The views of a scene show one set of named points, each view turned or mirrored, shifted and resized as a whole, with a little noise and some points left out.
(in the rows, 100 means zero)

Scene 1
View 1
(144): 101	103	81	104	86	93	108	82	84	116	97	102	101	113	109	98	104	104	105	106	101
(169): 98	101	92	105	78	104	100	83	89	115	96	118	117	105	116	113	104	82	102	112	89
(48): 111	101	101	105	90	97	93	83	101	110	93	108	119	107	112	96	106	87	99	105	100
(58): 118	92	97	122	107	80	92	79	117	123	94	75	102	120	92	87	91	101	98	85	109
(95): 102	99	83	95	79	109	71	88	95	109	100	119	119	99	124	118	125	91	90	119	99
(192): 114	106	103	90	90	100	86	84	98	99	91	115	124	103	121	87	119	92	94	114	109
(127): 111	99	75	99	100	87	85	82	96	113	100	87	95	115	108	87	117	124	95	103	118
(139): 94	100	110	121	71	105	127	82	86	121	88	127	127	104	110	117	78	55	116	104	70
(10): 111	92	102	118	91	98	83	83	115	119	94	100	121	108	105	110	99	78	95	98	94
(12): 99	113	92	85	75	107	110	84	73	98	93	134	120	102	129	95	117	92	104	125	98
(105): 99	98	78	105	82	100	91	85	89	118	100	108	106	107	114	114	111	99	99	110	97
(91): 86	114	74	85	69	106	121	85	57	107	97	132	104	106	128	103	116	105	111	126	95
(104): 99	105	65	94	90	88	106	83	76	115	101	96	86	117	111	90	115	129	104	108	112
View 2
(10): 85	58	104	91	65	89	105	110	121	136	69	133	148	74	105	110	116	95	84	91	116
(105): 91	64	114	79	112	95	117	95	98	116	62	112	131	67	91	104	108	108	94	72	101
(169): 93	63	114	70	91	90	118	99	119	131	74	108	135	66	80	105	102	115	107	69	113
(139): 86	49	123	59	63	82	142	99	155	165	83	125	152	51	73	121	85	143	129	69	133
(91): 110	73	123	53	135	92	130	73	100	105	83	89	103	58	67	102	88	140	136	48	103
(104): 106	74	112	88	142	96	123	63	74	83	67	133	108	65	114	113	103	118	107	76	85
(95): 93	70	109	72	100	95	97	112	102	115	67	81	125	80	74	86	118	92	88	65	105
(12): 113	81	112	57	102	84	107	86	115	110	99	90	101	69	70	96	99	124	132	59	114
(58): 89	61	96	117	73	88	108	83	104	119	68	183	142	72	147	129	116	97	83	112	104
(48): 98	69	103	84	77	86	102	95	116	122	85	127	126	74	100	107	110	104	104	84	113
(144): 99	67	112	84	112	91	122	78	99	108	72	133	123	64	105	114	101	119	108	77	101
View 3
(192): 122	112	131	94	92	120	96	117	111	104	99	94	93	107	98	101	113	125	122	110	120
(144): 108	97	103	84	81	109	103	112	84	121	108	101	85	113	98	98	92	87	99	102	93
(12): 121	117	120	85	73	124	120	135	89	78	102	102	76	109	103	87	96	136	104	96	100
(169): 124	101	99	69	80	104	89	110	99	90	97	107	80	119	110	84	95	113	103	109	95
(58): 110	84	101	85	99	95	66	87	119	164	102	86	100	104	101	115	98	55	114	106	114
(105): 111	97	102	77	87	106	92	103	84	105	106	110	88	127	95	91	101	101	104	121	89
(127): 95	94	122	104	99	116	101	101	82	145	117	98	101	114	76	115	109	80	112	119	103
(104): 91	96	113	99	82	119	123	115	61	136	120	103	88	114	78	106	94	78	96	105	86
(95): 118	106	115	80	94	113	89	102	91	83	100	114	93	134	92	89	116	130	116	137	97
(139): 145	101	73	45	62	88	77	116	121	80	83	100	62	108	143	71	73	107	94	80	94
(91): 109	112	110	83	65	123	136	137	60	81	111	111	69	116	97	81	86	122	89	94	79
(10): 128	95	99	70	95	93	60	90	123	115	92	99	94	118	111	96	105	96	117	118	111
View 4
(48): 91	100	103	89	101	92	96	101	85	94	90	98	102	110	102	104	104	94	104	103	88
(192): 92	94	113	94	93	89	100	97	89	82	92	99	95	105	101	93	107	99	97	109	93
(58): 100	123	93	90	120	99	107	110	87	106	89	99	109	121	98	117	124	94	120	100	87
(91): 83	90	144	69	82	103	96	102	61	85	102	105	99	101	104	96	96	110	98	103	85
(139): 81	86	101	68	101	93	70	104	69	104	91	99	110	105	108	118	71	89	105	87	79
(104): 93	114	135	79	97	109	115	108	67	94	102	105	102	113	99	103	124	111	110	106	86
(127): 96	119	119	92	102	103	118	106	80	95	96	102	99	117	97	102	131	104	108	110	90
(169): 82	96	110	83	93	95	93	101	72	98	93	98	99	110	103	105	92	93	96	100	84
(144): 90	107	120	79	100	103	103	106	71	97	97	103	104	112	101	107	111	103	109	102	85
(10): 88	107	90	94	104	91	96	102	85	105	87	95	101	117	101	111	101	86	101	101	85
(12): 87	85	129	79	86	93	91	98	77	80	97	102	98	98	105	93	95	105	97	104	89
View 5
(144): 91	81	91	73	83	80	78	96	88	79	122	101	80	89	104	89	104	89	89	100	94
(192): 101	114	122	86	112	65	55	63	77	112	116	107	66	96	88	64	119	88	94	100	96
(12): 89	98	118	68	111	75	63	65	99	79	88	119	56	87	87	76	142	71	85	130	105
(105): 102	81	99	68	97	61	81	100	96	92	107	98	86	87	109	70	105	69	84	93	86
(127): 87	74	101	81	89	88	63	91	86	106	163	97	104	101	96	72	89	91	96	79	91
(48): 109	112	103	85	95	58	71	80	70	101	109	99	68	89	102	78	106	99	91	94	90
(91): 76	69	106	55	101	90	73	83	118	57	91	121	66	83	92	84	142	57	82	137	107
(95): 111	93	121	70	119	47	72	85	98	113	96	101	82	90	101	46	115	54	82	93	85
(139): 123	123	79	73	78	40	102	98	67	57	42	98	32	66	126	105	122	100	78	121	89
(104): 73	57	94	66	82	102	71	96	103	78	151	105	100	95	95	88	102	81	91	100	98
(10): 121	115	97	86	94	41	81	93	64	109	103	88	73	87	114	72	94	97	88	79	80
(58): 109	102	78	98	68	69	78	102	51	106	154	83	90	94	113	94	69	129	97	63	82
View 6
(95): 80	107	83	127	128	93	99	101	108	90	93	113	98	87	88	75	118	93	91	113	78
(144): 116	117	108	112	116	93	82	100	115	99	91	101	95	135	76	83	105	66	108	109	94
(139): 119	55	141	147	105	108	75	94	107	131	77	71	110	93	60	99	132	75	116	79	97
(12): 87	98	89	111	125	113	92	93	117	99	93	89	97	90	99	110	127	53	109	113	112
(10): 121	86	110	137	97	85	78	100	110	106	90	99	109	110	83	61	94	106	84	97	73
(58): 153	110	115	118	86	75	66	101	121	99	92	104	104	158	84	54	66	92	83	103	77
(192): 101	97	79	114	105	100	86	94	122	91	96	98	103	97	118	86	98	78	84	116	96
(104): 112	147	96	95	126	88	86	100	119	86	96	112	84	156	75	84	101	52	113	122	98
(105): 100	115	103	122	125	90	90	101	108	97	89	109	96	117	71	75	113	80	103	108	82
(48): 115	93	100	123	102	95	80	97	117	101	91	95	103	110	96	80	98	84	90	105	89
(127): 118	139	88	100	113	80	84	100	121	81	100	118	92	149	92	65	82	75	92	122	86
(169): 102	92	110	130	118	99	87	97	109	106	88	97	101	100	75	85	121	79	105	101	88

In a view up to two points have been moved. Name them for each view, in the order of its rows, or write none.
view 1 | none
view 2 | (58)
view 3 | none
view 4 | (192)
view 5 | (10)
view 6 | none

Scene 2
View 1
(90): 106	116	120	61	111	85	106	91	92	90	105	90	87	129	114	104	88	111	90	109	124
(29): 80	120	117	50	101	113	102	102	95	75	110	78	114	122	110	114	101	94	111	98	93
(67): 105	116	124	53	105	85	103	91	96	87	112	90	94	126	114	108	90	106	99	113	128
(203): 64	124	106	58	96	123	103	107	91	67	99	73	117	122	108	112	108	83	120	90	67
(176): 91	121	117	59	98	96	103	95	95	79	104	85	98	125	112	108	97	96	109	106	107
(70): 109	117	131	45	100	86	103	90	100	87	122	88	98	125	113	113	91	108	103	117	139
(153): 120	105	126	58	138	79	108	92	84	102	112	93	82	130	115	101	76	133	59	108	141
(142): 82	116	122	47	119	121	107	109	91	83	114	73	116	125	106	117	95	112	88	90	96
(140): 91	117	124	48	110	107	106	102	94	84	114	78	108	127	109	114	95	108	96	101	109
(208): 83	122	88	89	91	80	98	87	84	67	71	96	78	123	121	87	100	71	123	106	75
(87): 108	120	117	67	96	72	102	83	95	85	101	96	81	128	118	99	90	96	108	119	127
(134): 95	124	134	45	101	110	113	103	102	90	118	75	110	135	103	123	96	114	97	101	120
View 2
(176): 98	112	103	72	107	93	104	94	105	106	104	109	104	98	113	91	97	111	104	116	106
(140): 101	94	101	73	110	93	100	103	106	95	116	110	105	94	110	96	95	114	103	122	101
(203): 91	112	118	88	121	96	120	78	115	102	112	110	87	78	87	90	106	113	86	110	101
(70): 102	103	93	66	103	80	98	112	97	102	106	108	114	111	131	95	86	108	114	126	103
(29): 98	107	107	80	112	90	112	92	110	100	109	108	94	89	104	91	99	112	97	117	101
(142): 105	81	104	76	112	101	99	103	112	87	124	111	100	84	99	97	100	117	97	123	98
(134): 97	94	102	75	116	88	99	110	97	95	121	111	118	101	113	103	87	111	105	127	102
(87): 100	121	95	60	97	95	94	97	98	114	93	108	114	111	130	87	96	110	116	115	112
(153): 118	80	83	49	85	113	68	119	102	93	110	110	122	106	132	93	98	119	121	127	107
(67): 103	105	95	65	100	91	95	106	101	103	103	109	112	107	127	93	92	111	113	121	106
(90): 104	103	94	61	98	102	88	103	101	103	105	110	115	104	123	92	97	114	114	119	108
View 3
(134): 99	126	105	107	93	112	121	115	109	86	123	107	118	106	74	96	94	82	92	79	114
(29): 121	107	102	89	89	117	125	114	100	94	98	110	128	111	83	114	106	124	97	93	101
(87): 89	101	114	79	98	77	120	95	97	99	99	68	102	123	99	123	84	93	85	99	120
(140): 121	114	104	97	89	106	128	112	107	88	114	110	121	104	74	103	95	96	91	88	106
(142): 140	114	100	98	85	112	129	119	114	81	120	126	128	93	65	99	100	101	94	88	95
(67): 103	109	111	93	93	88	130	102	99	95	108	84	108	119	85	110	85	81	80	90	117
(208): 111	76	110	44	97	79	104	96	104	100	80	79	111	109	115	146	100	160	115	125	99
(203): 131	102	97	80	87	130	114	121	106	90	94	128	138	100	85	119	118	158	116	101	90
(153): 126	107	116	90	90	50	139	96	119	83	133	79	93	99	71	99	65	36	70	95	112
(90): 107	106	112	84	94	76	124	99	109	90	114	83	104	108	85	111	82	80	86	97	113
(70): 92	117	112	103	93	97	133	103	92	97	109	84	110	126	83	105	86	73	75	81	122
View 4
(203): 88	103	57	90	91	117	115	103	54	104	89	101	107	32	125	109	138	146	100	76	82
(67): 95	88	91	93	112	106	111	110	122	136	96	121	99	90	103	122	99	103	86	96	109
(153): 117	88	97	79	119	87	105	129	137	147	83	135	72	116	62	115	80	106	83	136	108
(140): 98	99	76	85	108	103	108	112	98	132	100	116	92	72	100	123	110	126	83	96	95
(90): 98	87	92	88	110	101	108	113	116	135	89	127	101	92	92	110	97	106	92	107	107
(176): 93	92	80	93	103	111	113	108	99	123	90	115	103	70	109	115	111	116	92	91	101
(87): 87	77	99	98	107	110	112	106	124	129	84	125	119	91	109	107	97	89	98	93	118
(208): 79	69	88	104	82	123	120	107	75	92	48	120	140	55	125	71	120	102	129	88	110
(142): 107	110	62	79	107	99	109	116	82	128	102	111	76	61	93	126	118	146	79	102	82
(70): 93	91	91	94	116	106	109	106	132	143	110	117	97	92	104	136	98	102	76	90	111
View 5
(90): 136	85	112	114	111	72	125	125	123	133	113	119	99	93	86	110	117	87	94	97	73
(208): 114	138	116	79	109	115	171	104	94	112	79	144	121	94	101	55	83	92	84	124	104
(67): 127	85	119	112	108	53	132	126	119	133	120	122	93	86	86	111	114	77	94	102	67
(134): 118	79	100	114	85	43	107	118	129	127	136	115	70	91	73	119	98	79	70	111	71
(203): 72	115	92	89	53	74	154	93	111	105	117	143	64	96	75	69	75	105	38	133	100
(142): 99	78	91	118	65	65	128	110	133	122	129	128	58	102	69	104	112	116	55	105	83
(176): 112	100	112	101	94	65	140	114	113	122	115	129	88	89	84	93	98	83	78	114	80
(29): 93	100	106	100	75	61	149	108	115	117	121	135	73	91	80	88	96	95	63	117	83
(87): 136	101	127	101	124	67	138	125	109	132	107	123	112	82	95	100	105	67	105	107	71
(153): 157	57	109	138	121	77	112	136	140	146	117	110	98	102	84	134	151	106	109	71	65

In a view up to two points have been moved. Name them for each view, in the order of its rows, or write none.
view 1 | (29), (134)
view 2 | (142)
view 3 | none
view 4 | (140), (176)
view 5 | (203)
